Each row is a point on a landscape with many peaks, with its height.
From any point a climber steps to the highest of the 2 points nearest to it. It stops when none of these is higher. Distance is the straight distance between rows; heights are no part of it.
Z_489 (h 2.67): [122 140 108 194 111  97 147  92 128 115 128 115 103 136 118 187 121 185
 135 118 106  69  84 132 169 101 117  92 129 172  94  60 114 143 139 126
 180 134  96]
Z_102 (h 3.08): [114 135  77 126 104 134 105 147 112 127 133 112 115 145 133 161 142 137
 114 120  82  95 108 142 128 138 144 114 127 154 139 123 129 139 158 127
 104 147 136]
Z_81 (h 2.06): [125 144 188 134 153 105 194 120 111 101 117 140 135 134 150  92  79  67
 144 180 147 117 135 104 113  79 145 103 143  99  92 108  98  83 136 103
 146 121 118]
Z_639 (h 1.91): [167 114 101 128  91  85 130  88 122  91 127 127 124 168  94 138 103 176
 149 128  92 136 121  49 130  93 112 135  85 132 147 108 147 104  98 113
 189 121 126]
Z_828 (h 2.13): [158 128 140 154 130  89 148  85 140 132 121 134 130  89 104 139  93 186
 118 130 109 102 121  99 165 127  89  94 148 112 111  88 155  91 106 115
 194 123  92]
Z_47 (h 2.52): [139 132 160 157 146 124 151 129 150 124 152 136 124 141 107 111 156  75
 140 130 195 145 148 155 185  66  96 107 124 149 117  75  82 135 141 176
 158 138 120]
Z_216 (h 3.09): [ 79 138  93 144 124 158 102 171 111 140 146  86  89 149 149 131 180  42
 138 131 118 131  89 165 142 134 147  91 139 144 119 135 135 151 153 142
  77 166 112]
Z_456 (h 4.22): [ 73 149  93 109 117 142 105 153 140 150 162 113 134 121 168 167 167  73
 135 131  84 114  65 167  98 215 161 102 160 116 142 157 190 148 110 116
  39 176 132]
Z_998 (h 4.41): [ 99 157 152 193 158 157 132 131 128 165 108 137 106  82 137 119 121  81
  95 150 163  94 120 180 177 118 124 105 180 111 108  97 116 118 150 141
 126 138  69]
Z_843 (h 5.94): [135 146 177 138 126 102 182 122 107 135 131 105 146 139 187 137 115  90
 129 127  91 106 116 131 107 148 181  81 149 123  91 141 132 129 124 105
 108 141 140]
Z_619 (h 5.15): [136 106 148 117 139 166 101 143 133 116 138 163 133 179  99  90 141 102
 137 147 193 185 194  98 115 114 121 189 100 133 171 143 113 141  95 173
 129 103 167]
Z_45 (h 8.15): [148 105 152  91 126 111 167 142 102 125  94 141 138 148 142  71 103 126
 138 135 124 157 158  82  60 125 142 192 104  96 139 180 121 125 103 107
 101  85 165]
Z_401 (h 2.84): [125 147 111 197 125  79 175  94 135  77 129 130  93 159 109 170 120 182
 152 135 128  70  72 121 150  61 114 100 105 191  90  56  80 141 147 116
 195 120  86]
Z_773 (h 7.93): [ 85 140  56 105 122 165  58 192 102 127 151 110  77 156 126 110 154  94
 137 149 107 139  98 138  92 150 146 153 110 147 164 164 133 133 157 123
  75 140 124]
Z_8 (h 0.51): [160 131 122  93 127 128 118 116 132 155  83 139 159  76 147 128 112 192
  99 106  79 100 142 121  84 189 113 149 142  64 132 142 173  90 106  83
  92 116 138]
Z_683 (h 7.64): [153 106 155  68 120 121 136 135 124 167 109 113 155  91 158 106 145 145
 137 102 127 159 154 132  73 194 128 185 133 105 140 177 136 141 116 121
  87  94 174]
Z_856 (h 3.95): [ 90 137 102 105 127 148  94 171 127 152 139  90 120 105 172 147 179  96
 140 124 102 130  79 182 109 196 154 104 158 131 129 172 169 160 147 117
  50 158 141]
Z_2 (h 1.28): [204 125 218 107 110  72 154  51 136 155 138 126 158  82 154 121 125 184
 154 106  92 140 105  97 125 154 118  88 147 117  87 129 170 124  78 104
 193 142 132]
Z_475 (h 4.90): [ 96 152 116 196 159 128 139 137 107 125 102 144  88 129 139 159 118 159
  94 121 104  46  67 181 168 114 139  90 155 159 101  99 109 137 164 122
 125 143  84]
Z_537 (h 6.99): [131 126 117 109  93  83 154 110  99 135 177 102 154 167 182 160 101 131
 162 121  35 134 108  90  68 144 179 119 107 136 137 124 141 164  87 112
  90 135 171]
Z_133 (h 4.12): [116 153 147 186 171 143 140 135 134 155  93 152  98  68 124 127 126 142
  95 141 156  71 113 189 178 101 111 118 182 132 110  99 102 121 167 114
 149 114  76]
Z_97 (h 6.01): [ 85 138  99 112  79 112 119 104 175 138 165  93 155 103 151 195 174  49
 142  90 109 184  95 166 149 171 166  84 164 114 114 108 186 163 134 152
  82 178 152]
Z_37 (h 3.15): [112 122 175 123 188 139 130 174  97 129  89 129 136 119 174  71 120 136
 122 129 105  78 104 182  77 150 169 100 160 123  91 213 120 152 160  66
  77 116 106]
Z_525 (h 2.63): [126 159  97 131 115 166 106 165 104 107 128 134 109 182 127  90 104  71
 112 167 128 159 141 106  93  94 147 162  92 100 141 144 131  98 124 109
 120 117 110]
Z_96 (h 2.78): [122 138  94 159  95 114 123  95 125 132 135 105 123 125 130 195 137 165
 119 111  85  79  99 139 158 137 137  89 138 152 114  75 136 145 136 127
 143 162 122]
Z_640 (h 2.39): [139 156 170 150 155 115 172 130 144  99 142 150 106 156 115 101 129  83
 145 162 200 133 141 145 160  46 105 113 124 144 116  81  52 114 145 145
 175 121 116]
Z_479 (h 1.41): [ 97 149 155 196 159  81 193  94 126 119 114 151 102 129 150 170  32 127
 108 161  95  78  95  92 155 129 145  70 143  97 106  82 141  94 126 112
 166 138  85]
Z_857 (h 6.24): [122 106 170 108 135 162 120 130 158 161 164 107 165 115 151 102 153  55
 137 120 181 171 182 147 120 135 109 136 123 112 108 141 143 144 102 175
  98 130 149]
Z_860 (h 1.29): [135 165 128 142 138 187  89 162 125 104 100 156 112 146 104  94  99 113
  97 177 176 147 142 143 123  76 124 164 116  92 138 133 105 103 130 115
 144 106  91]
Z_493 (h 7.99): [ 74 123  52 101  84 134  80 132 139 122 165  94 108 137  90 152 170  84
 153 111 124 175 127 141 147 132 134 150 112 165 169 136 127 147 177 177
  98 161 165]
Z_725 (h 5.74): [108 125 136 134 138 196  64 128 164 155 124 131 131  84  95 118 145 114
 100 128 186 129 171 181 163 121  88 142 151 110 123 109 121 132 153 177
 119 147 110]
Z_967 (h 1.40): [141 161 147 144 150 165 123 144 149 101 110 170 120 140  95 106  81 126
 103 179 183 159 157 120 140  62 108 159 105  83 138 102 106  90 111 120
 175 105  99]
Z_256 (h 4.53): [108 146 140 201 159 106 169 118 132 136 100 154  98  83 131 159 109 177
 102 124 126  51  89 169 177 104 115  99 173 157  93  89 103 122 163 106
 165 114  82]
Z_279 (h 1.63): [164 132 204 143 137  85 171  75 145 160 151 127 157  74 140 123 114 124
 142 121 136 133 132 112 169 140 117  72 158 100  91  90 151 103 102 140
 182 146 111]
Z_712 (h 6.39): [115 128 182 124 139  88 190 121  90 104 129 126 157 160 192 117  89 121
 135 131  62 105 111 107  67 132 189  90 128 113  88 158 121 135 125  90
  95 132 150]
Z_969 (h 3.62): [147 113 171 145 171 160 112 117 178 115 145 185 117 158  78 101 149 133
 130 141 227 146 171 131 168  72  85 142 112 143 151  89  76 129 103 162
 183 109 137]
Z_242 (h 1.55): [148 143 129 146 133 129 142 124 134 110 130 145 128 146 104 109 105 118
 114 159 156 149 155 102 148  89 104 133 111 101 129  92 108  88 119 140
 176 123 106]
Z_338 (h 1.27): [110 150 119 201 130  86 166  76 122 116 136 136 101 140 138 189  47 159
 119 142  79  78  91  88 162 130 134  71 131 116 116  63 148 115 112 123
 171 149  90]
Z_557 (h 2.96): [186 100 169  92 136 100 155 103 135 124  76 155 149 107 108  95 111 208
 128 113 124 124 155  89 112 122  99 152 125 103 132 159 147  97  95  86
 158  97 137]
Z_34 (h 0.99): [164 114 134 175  96  79 142  35 137 113 152 107 114 120 113 158  90 197
 161 131 100  99  73  97 166 120  88  74 122 163  97  66 158 128  98 117
 215 137  82]
Z_57 (h 5.96): [164  78 170  90 135 106 158 137 118 126  92 126 142 106 126 123 173 194
 160  96 177 144 142 134 134 150 139 166 148 193 142 194 100 182 126 117
 141  77 179]
Z_429 (h 7.12): [148 102 127  82 104 108 127 132 118 149 123  96 145 116 132 144 162 151
 146 101 124 151 133 127 121 161 137 153 132 155 143 160 127 159 137 132
 120 106 178]
Z_477 (h 3.25): [112 136  90 147 110 143 110 156 107 129 138 103  98 153 124 137 164  88
 121 128 116 122 114 158 142 116 131 111 126 155 128 119 111 138 166 142
 106 150 122]
Z_800 (h 1.05): [123 155 124 153 148 192  69 157 132 139  95 149  97 105  95 106 128 135
  86 156 180 110 136 180 150  98  98 151 153 116 126 116  97 120 162 137
 137 118  79]
Z_786 (h 7.60): [137 110 126 100 115 127 137 164 101 142 132 101 130 147 139 112 142  92
 148 124 126 159 140 125  99 141 141 152 120 149 145 171 112 150 138 138
 102 106 162]
Z_161 (h 6.79): [122  95 167  80 137 158 116 132 156 170 157 106 173  97 161 106 162  86
 147 105 173 190 174 146  96 176 109 174 121 105 125 163 147 155  92 173
  83 116 176]
Z_99 (h 2.47): [134 127 108 153 147 129 123 122 146 131  72 155 117  62 102 149  96 226
  80 128 123  70 128 142 164 125  91 127 158 124 117 113 136  95 138  90
 172 104  82]
Z_684 (h 7.18): [168 106 167  82 126 102 147 127 116 152  93 122 157  97 152 119 138 199
 128  93 102 126 139 131  79 179 141 154 140 127 122 185 133 147 127  88
 119  90 167]
Z_32 (h 3.67): [109 137 114 123 149 159 100 165 108 144 113 112 111 117 160 130 149 126
 105 124  96  82  92 183 112 177 153  99 161 134 121 163 149 141 152 105
  70 149 118]
Z_539 (h 3.80): [148 111 184 150 178 136 135 110 182 132 159 173 129 120  91 100 126 131
 131 146 202 130 163 131 178  70  75 115 120 122 130  74  87 107 102 158
 195 121 117]
Z_693 (h 6.64): [ 90 133  71 108  72 102 104  91 159 133 181  92 154 112 129 205 158  96
 153 109  79 156  97 142 134 163 164  93 139 133 143  97 175 167 134 145
  92 185 171]
Z_428 (h 7.22): [127 101 136 106 127 146 127 172 113 142 122 102 124 141 127 116 170  98
 156 122 170 168 142 151 139 132 124 156 130 168 150 169  99 175 156 158
 110 111 163]
Z_885 (h 2.64): [157 123 117 119 137 145 115 131 143 129  61 159 135  84  97 129 108 211
  93 125 138  94 152 133 136 122  97 147 138 115 132 141 129  97 134  90
 157  99 108]
Z_473 (h 6.65): [148 117 110  94  95  99 130 111 124 148 142 103 152 120 130 148 146 135
 135 106  93 144 143 106 105 161 136 135 124 122 143 131 145 130 119 133
 114 126 162]
Z_425 (h 5.76): [136  83 113  93 113 126 123 145 109 112  87 121 119 115 107 136 168 197
 153 102 171 130 139 125 129 164 141 190 135 202 164 195 110 177 153 126
 129  85 182]
Z_672 (h 0.88): [143 132 141 138 141 139 134  93 151 154 137 140 159  93 118 113  92 113
 103 142 143 139 179  97 140 137  93 126 129  53 115  89 159  69  84 151
 142 131 101]
Z_698 (h 2.68): [108 164 108 209 152  86 169 115 141  74 109 162  79 136 109 165  95 188
 114 142 134  82  73 130 158  62 106 110 114 167  94  65  87 112 153 106
 194 104  73]
Z_964 (h 6.73): [166 109 183  99 137 105 158 136 125 142  85 135 160  86 142 116 139 192
 125  96 132 102 139 159 107 143 141 125 158 150 108 185 101 153 148  75
 137  88 148]
Z_846 (h 4.85): [124 139 138 153 104 107 156 107 138 146 159  94 150 126 151 153 149  44
 135 104 132 156 129 136 169 131 150  72 143 117 102  87 147 132 126 159
 120 163 127]
Z_601 (h 5.97): [ 99 121  64  73 118 152  72 172 107 135 116 124 108 136 120 103 127 140
 143 126 110 153 118 110  72 176 137 205 116 142 195 194 134 133 144 119
  68 102 167]
Z_125 (h 5.18): [113 145 134 164 133 128 142 138 109 126 114 116 112 138 160 166 137 146
 110 114  90  66  80 175 152 131 157  78 154 166 103 117 118 157 157 114
 111 156 118]
Z_443 (h 6.63): [132 119 166 106 115  77 190 124  91 123 152 101 151 161 194 127 105 122
 159 121  54 134 111  99  55 139 187 117 114 128 106 159 120 161 112 104
  99 117 172]
Z_685 (h 4.60): [140  92 149 116 132 130 125 116 155 139 164 113 155 132 108 128 160  86
 139 102 169 173 169 132 170 117 107 121 115 131 124 108 127 139 127 182
 142 148 151]
Z_753 (h 0.33): [118 137  75 108 132 137 103 174  94  87 113 157 132 177 147 123  80 166
 104 125  50 111 100 103  78 116 165 147  76 120 155 170 144 117 124  88
  79 128 131]
Z_167 (h 2.79): [163 111 133 113 137 122 142 131 135 104  62 162 134 128  96 112 114 201
 120 127 149 110 147 110 126  99 111 155 121 133 144 154 113 109 124  81
 163  90 123]
Z_336 (h 6.30): [ 97 114  65  78 135 151  76 193  98 123 125 113 100 143 134 116 123 161
 138 123  86 123  87 134  75 174 154 169 117 165 177 206 126 153 161 110
  65 118 159]
Z_75 (h 3.49): [129 149 109 152 128 135 125 152 111 115 113 130 104 151 110 125 129 121
 105 143 131 115 122 144 139  94 124 126 125 138 122 111  92 116 158 124
 145 125 106]
Z_467 (h 6.16): [119 120 129 136 139 183  74 130 163 130 134 158 122 136  68 119 150 128
 107 127 202 142 180 152 165 102  87 154 118 129 144  99 102 131 142 180
 152 137 129]
Z_895 (h 7.40): [117 129 103  95 105 109 133 124  96 126 173 110 149 157 185 180 109 167
 147 122  40 112  93 130  77 155 176 111 118 158 147 137 141 190 109 109
  75 149 158]
Z_423 (h 4.47): [130 132  53  93  97 146  74 135 134 124 102 142 130 126 102 154 120 186
 101 123  84 109 134 108 106 154 121 168 109 115 171 139 160  98 140 102
 107 128 146]
Z_145 (h 0.39): [120 125  86 101 122 123 115 142 107  97 101 157 154 149 157 148  71 215
 107 113  36  93 106 100  70 129 156 138  88 112 148 165 159 126 115  83
  76 134 139]
Z_841 (h 1.73): [157 128 102 129 103 106 128 108 130 112 134 137 131 154  85 131 115 141
 123 132 122 151 148  72 145 103 106 136  94 108 142  93 135  86 112 139
 177 130 117]
Z_507 (h 6.25): [179  87 195  86 141 104 152 131 145 146  87 139 148  78 125 125 175 197
 142  89 183 117 145 165 146 136 125 145 158 181 120 182  99 165 140  96
 154  86 156]
Z_611 (h 2.05): [157 103 101 129 101 101 140 102 125  74  90 139 134 171 108 148  84 221
 146 117  76 111 113  57 102  89 135 145  73 151 145 138 147 121 100  72
 174 106 129]
Z_285 (h 5.57): [142  89 114  99 122 116 133 144  92 103  96 139 124 149 103 115 157 165
 159 114 161 159 152  87 117 147 145 194 120 183 177 183 103 165 123 136
 134  74 182]
Z_395 (h 5.50): [117 148 152 157 127 124 152 134 115 147 129 105 125 142 181 157 141  88
 121 120  96 101  93 163 140 152 174  67 157 140 106 124 136 146 139 121
  95 157 124]
Z_184 (h 1.39): [165 124 177 124 123  93 170  90 133 149 156 111 158 115 138 114 125 102
 138 128 128 141 156  91 138 136 126 100 130  97 102 101 142  98  98 144
 150 138 132]
Z_625 (h 4.89): [132  98 129 114 124 157 103 123 148 132 163 137 144 164  96 107 150  83
 133 123 177 178 189 105 137 121 111 161  96 125 150 117 118 128 113 184
 134 132 151]
Z_50 (h 2.80): [106 139 155 149 133 162 138 176 118 142 145  90 110 140 158 103 169  15
 151 143 166 155 131 167 148  90 128 100 141 143  91 142 110 155 146 151
  98 143 110]
Z_17 (h 5.38): [124 140 126 125  84  92 148  97 146 155 169  90 163 122 169 179 153  57
 144  96 101 173 109 130 131 165 171  76 145 108 109 103 171 149 103 142
 103 168 150]
Z_307 (h 6.21): [144 111 109  92  84  82 136 107 117 146 174  83 154 141 142 153 146 103
 164 108  88 173 126  88 113 144 149 138 105 142 149 131 135 156 106 148
 120 126 174]
Z_897 (h 3.11): [188  95 184  92 144 101 154 105 137 135 109 148 147 115 106 104 147 185
 139 117 162 127 161 110 140 120 102 144 137 139 133 151 117 124 105 114
 163 101 146]
Z_736 (h 6.95): [137  91 139 107 136 141 128 164 118 115  99 136 113 134 103 116 183 140
 149 119 210 153 147 157 154 121 124 171 137 203 158 172  85 185 159 151
 129  91 171]
Z_451 (h 5.39): [142 104 124 108 129 130 129 151  96 105 117 154 124 172 102  90 148 120
 151 134 178 189 171  83 113 127 140 199 108 165 187 168 103 152 114 154
 133  87 177]
Z_813 (h 8.14): [124 117 120 106 121 109 158 162  86 120 134 109 130 178 159  99 112  97
 149 134  81 151 121  96  67 121 163 150 102 136 141 175 106 138 123 115
  91 103 157]
Z_80 (h 1.06): [135 137 174 134 143 137 158  95 145 137 149 147 160 118 136  85  78  80
 124 166 165 144 175  80 117 103 102 129 115  52  97  95 146  68  69 154
 148 127 114]
Z_646 (h 1.89): [164 131 180 157 124  74 161  46 138 152 149 127 139  81 124 136  83 160
 134 127 102 125 108  83 170 152  95  64 152  98 100  82 183  90  83 134
 200 143  95]
Z_231 (h 4.05): [141 114 183 167 168 111 154  98 176 147 168 155 131  87 103 115 131 114
 138 120 185 128 139 147 211  85  78  87 136 131 102  58 105 116 123 175
 191 139 108]
Z_123 (h 3.44): [163  82 164 128 158 126 131  96 169 105 141 180 120 144  73 110 175 168
 146 122 207 135 153 114 189  97  77 137 112 175 151 111  97 124 101 156
 196 117 141]
Z_452 (h 2.66): [117 127 155 146 135 168 118 153 144 140 148 116 128 136 124 106 165  50
 141 133 192 158 160 171 168  80 105 117 130 145 109 113 100 157 146 177
 119 141 121]
Z_926 (h 8.64): [132 108 147 101 126  91 174 142  98 110  99 133 145 162 157  90  91 139
 138 127  77 141 127  82  48 121 163 155  96 107 128 181 116 132 121  89
  96  93 167]
Z_317 (h 3.39): [122 135 134 135 171 149 123 161 102 122  91 136 125 128 157 105 110 147
  97 133  94  67 106 165 103 141 153 103 154 114 109 168 123 128 152  83
  92 129 103]
Z_766 (h 2.98): [114 114 148 102 171 152 114 185  96 141 103 109 128 117 186  85 135 136
 129 118  94 102  95 171  59 187 161 124 149 118 109 218 137 161 144  80
  56 113 123]
Z_259 (h 1.14): [137 139 121 185 105  85 151  42 127 130 157 108 117 132 129 182  84 171
 144 126  79  94  88  91 163 143 125  56 131 132 114  50 164 133  97 123
 186 157  98]
Z_254 (h 7.01): [ 92 130  89  83 127 127 110 170  99 127 165 108 135 148 180 156 131 149
 147 123  51 111  72 145  73 177 171 124 129 158 153 174 148 177 127 117
  45 146 154]
Z_91 (h 2.32): [128 133  98 161 134 117 118 100 144 144 108 141 119  68  97 162 100 193
  85 121 116  95 129 121 177 142  84 111 152 108 121  84 152  87 128 124
 176 125  88]
Z_821 (h 3.00): [125 150  98 177 119  97 164 126 117  60 123 138 103 194 118 158 104 169
 129 135 101  84  88 113 134  63 139 112  88 176 110  89  82 137 147 104
 176 124 107]
Z_673 (h 3.27): [118 167 105 169 151 139 138 159 108  75 101 155  94 170 115 116  93 121
  95 164 123 117  93 138 134  69 137 124 106 125 118 105  92 103 159  95
 161 117  96]
Z_523 (h 6.66): [101 119  74  82 131 137  91 171  94 104 134 134 130 156 157 141 108 199
 123 111  57  84  85 137  73 159 161 142 115 158 154 189 138 164 149 107
  60 133 144]
Z_93 (h 6.81): [115 130 125 101 141 178  94 183  96 141 121 105 107 139 154  70 132  85
 148 149 141 143 130 131  56 144 135 172 122 111 136 206 125 147 125 113
  72 104 116]
Z_480 (h 5.12): [105 148 150 167 127 150 147 122 135 152 144 106 132 110 150 127 140  28
 118 119 157 131 134 156 167 127 135  85 157 111  96  98 138 121 129 160
 109 160  95]
Z_867 (h 2.49): [133 150 105 179 142  96 152 123 148  88  99 163  91 121  87 147  93 192
 105 144 149 111 103 120 165  70  90 129 107 145 116  80 108  92 137  97
 212  99  75]
Z_183 (h 5.25): [101 144 121 141 135 194  76 121 152 162 123 125 134  72 114 122 125  95
  87 138 162 116 162 169 145 153  96 130 164  80 121 110 145 109 126 158
 102 151  82]
Z_662 (h 8.69): [ 75 140  58 104 105 170  54 167 123 126 151 106  81 146  95 118 172  87
 136 134 135 165 120 146 124 141 132 160 110 151 171 151 121 136 177 149
  95 155 140]
Z_603 (h 0.44): [150 125 122  99 118 106 133 117 121 127  90 148 160 117 157 140  87 209
 111 104  36  95 124  95  63 165 140 145 115  80 134 151 173 114  96  72
  92 116 151]
Z_994 (h 4.64): [ 58 149  57 114 109 157  78 138 148 138 162 109 117 114 118 146 167  56
 131 140 103 119  89 160 108 187 144 119 149 106 149 140 183 123 135 135
  47 186 118]
Z_940 (h 3.26): [182  70 186 104 156 114 143  96 149 115 130 169 133 137  93  97 171 171
 158 119 189 144 161  97 163 115  96 144 121 166 153 148 114 136  84 143
 173 106 166]
Z_419 (h 7.15): [ 96 134  99 111 147 186  67 204  91 136 139  91  75 153 136  81 159  76
 158 154 144 145 108 143  79 141 143 151 127 134 132 192 126 155 142 116
  81 127 100]
Z_758 (h 5.42): [169  98 164 114 112  96 149  69 155 142 199 109 168 123 126 138 149  81
 161  84 133 191 133 102 176 128 123  82 110 112  98  95 151 135  99 182
 155 164 146]
Z_210 (h 7.21): [134  90 145  64 122 118 119 120 142 168 143 106 166  95 146 122 164 130
 152  96 147 192 158 129 101 195 118 183 121 112 154 165 151 147 109 161
  95 116 194]
Z_296 (h 2.94): [111 126  86 123  86 120 106 121 125 132 149  92 127 130 147 201 154 160
 133 111  80  99  96 156 137 144 155 100 131 174 132 109 144 169 149 126
 110 161 155]
Z_441 (h 4.81): [115 131  57  78 100 154  61 118 150 134 122 135 134 113  79 134 138 156
 106 124 134 144 168 111 117 161 107 184 114 100 180 136 158  96 147 138
 107 143 150]
Z_272 (h 3.12): [102 169  88 176 141 129 143 158 103  45 117 164  95 206 122 138  96 147
 100 148  98  97  66 132 133  59 153 115  82 158 116 104  85 122 163 105
 159 126  97]
Z_276 (h 2.31): [135 140  78 161 124 128 125 137 141  81  81 158 102 136  88 159 100 212
  96 131 126  94 104 120 148  87 108 142  99 146 129 107 117  95 139  91
 186 106  93]
Z_741 (h 3.76): [134 146 130 168 134 104 164 122 119 110 113 132 114 139 124 142 106 138
 116 141 109  86 113 128 148  97 129  93 137 137 107  96 101 115 145 118
 160 127 108]
Z_391 (h 4.78): [109 143 140 174 151 158 118 113 147 169 125 137 131  65 119 133 119 106
  93 132 163 111 152 163 183 134  99 112 169  97 114  81 130 108 136 156
 139 147  82]
Z_149 (h 1.85): [120 143 175 138 138 103 199 114 104 113 120 127 142 147 171 104  75  69
 130 164 107 106 127  85  95 114 164  96 136  86  85 120 132  83 111 105
 126 126 124]
Z_72 (h 7.39): [ 96 118  62  94  76 107  94  97 153 126 176  89 139 117  94 174 165  93
 150 101 103 169 133 126 142 140 139 129 116 143 160 112 148 145 154 166
 104 169 165]
Z_382 (h 2.25): [131 148 197 130 164 129 175 143 124  99 132 146 120 143 138  83 105  60
 149 185 193 132 151 138 118  51 128 115 141 117 106 116  61 105 135 120
 148 114 116]
Z_33 (h 0.95): [109 171 160 182 165 177 101 147 145 129 123 163  90 110 106 103 118 106
 103 172 198 123 136 185 159  57  97 138 154 111 116  94  76 126 147 152
 154 118  71]
Z_919 (h 4.11): [131 134 155 165 146  85 183 117 138  97 101 148 119 112 125 141 113 181
 128 127 128  64 100 145 149  81 123  93 150 161  95 108  81 126 153  86
 178 107 103]
Z_303 (h 6.45): [108 107 128 114 137 193  56 142 155 118 124 154 114 139  74 113 160 134
 122 132 211 158 187 148 144 125 102 186 121 148 168 138 108 150 151 180
 130 128 160]
Z_780 (h 1.16): [119 170 109 157 156 194  61 178 114 114  90 147  82 135 103  90 114 125
  93 169 157 118 108 176 129  94 127 150 134 102 126 136 112 119 154 105
 132 118  71]
Z_599 (h 0.73): [150 129 149 116 140 131 121  76 156 171 128 140 168  59 126 120 107 150
 102 113 123 136 168 107 131 179  87 125 150  44 117 100 182  74  78 135
 136 137 106]
Z_258 (h 7.54): [141 124 145  94 125 149 134 153 109 143 110 127 134 137 155  71 116  93
 130 142 141 154 160 116  62 136 127 184 117  98 134 187 127 127 107 120
  81  91 141]
Z_436 (h 5.70): [108 126 145 122 121 158 125 135 145 154 157  93 154 108 155 123 162  34
 132 112 162 170 155 163 145 138 124 107 144 113 103 129 153 144 126 164
  87 153 127]
Z_337 (h 5.98): [127 136 108 116 100 123 123 113 131 153 152 102 152 111 131 147 148  86
 118 115 112 144 146 130 121 165 132 114 137 102 132 114 155 116 120 145
  97 150 136]
Z_41 (h 4.32): [142 108 158 141 144 131 127 103 165 151 151 131 148  94  97 126 147 114
 126 102 170 137 161 143 198 115  90 101 136 122 109  78 123 122 125 178
 169 149 118]
Z_458 (h 5.21): [ 85 148  62 117  97 149  89 109 151 144 151 118 139  99 108 157 149  79
 108 126 102 127 132 141 117 179 130 120 145  85 151 110 173 102 133 145
  76 174 122]
Z_385 (h 2.99): [114 168  76 164 107 125 127 159 100  77 144 135  95 212 120 137 114 101
 114 148  90 127  98 112 131  80 150 126  85 156 136  95  97 119 154 127
 145 134 113]
Z_631 (h 2.95): [ 87 139 122 143 146 170 110 194 100 139 141  79  79 156 164  97 182  27
 161 149 140 144  98 159 121 119 146 102 131 144 102 169 119 163 144 128
  87 148  96]
Z_544 (h 2.83): [120 158  75 136  97 133 113 164 100  98 155 127 103 206 114 118 126  72
 116 147 112 162 129  99 121  94 147 149  85 137 152 116 108 109 141 131
 135 127 122]
Z_460 (h 0.61): [144 138 119 117 124 123 114  86 148 166 101 134 157  61 127 148 107 181
  95 112  91 106 149 113 120 196 100 125 158  56 134 105 192  73  92 108
 119 133 112]
Z_682 (h 1.42): [192 120 210 116 120  88 148  62 152 166 158 130 174  73 154 128 139 140
 144  91 119 162 124 109 156 165 115  78 143  98  86 111 171 115  83 141
 180 160 129]
Z_208 (h 5.68): [106 115  94  75 120 159  90 165 117 148 125 100 120 113 126 111 154 120
 156 126 147 168 136 129  92 180 128 193 126 147 182 190 125 150 151 146
  74 109 174]
Z_628 (h 6.71): [135  93 134 107 142 159  95 142 135 118 110 154 121 137  84 116 178 155
 138 124 215 154 180 135 151 139 111 183 125 180 169 158 104 164 137 165
 138 107 178]
Z_724 (h 2.33): [122 155 101 121 106 160 114 133 122 132 131 135 137 146 141  94 104  68
 109 155 132 155 161  92  77 121 129 167  96  68 133 137 157  82  91 129
 101 123 116]
Z_326 (h 5.79): [143  99 114 104  89  91 129  86 135 134 188  93 156 134 117 153 161  78
 161  88 114 191 140 102 155 128 135 112 106 128 133 108 145 149 114 177
 133 155 162]
Z_552 (h 1.23): [163 112 182 107 135 113 165  94 142 146 159 134 164 137 135  83 116  92
 141 143 154 158 178  73 111 118 107 137 101  74 106 112 142  86  72 157
 138 124 142]
Z_543 (h 2.16): [142 115  77 135  97 120 118 124 131  81  93 142 121 157  98 165 105 224
 121 118  95  90 112  94 121 104 128 145  94 163 139 127 130 118 126  87
 167 112 113]
Z_92 (h 5.26): [110 122  83  79 106 162  69 138 136 148 143 124 134 122 108 113 144 102
 128 129 146 171 167 119  89 162 111 192 114 111 175 158 145 118 133 152
  83 126 154]
Z_345 (h 1.61): [104 152 163 173 156 107 187 107 118 128 106 140 119 127 159 134  54  87
 108 167 108  87 110 103 132 132 156  86 151  83  99 102 136  75 120 107
 138 134  94]

Call two points neighbours if one is among the 2 nearest of the other. Go from one point of each pair to the other, from neighbour to neighbour, staying as high as possible. Name the lowest point that can't be avoided.
Z_662 and Z_477 => Z_102
Z_926 and Z_683 => Z_846
Z_895 and Z_926 => Z_133
Z_662 and Z_926 => Z_93

For each start below, name the point where the climber stops.
Z_423 => Z_895
Z_475 => Z_895
Z_382 => Z_477
Z_145 => Z_279
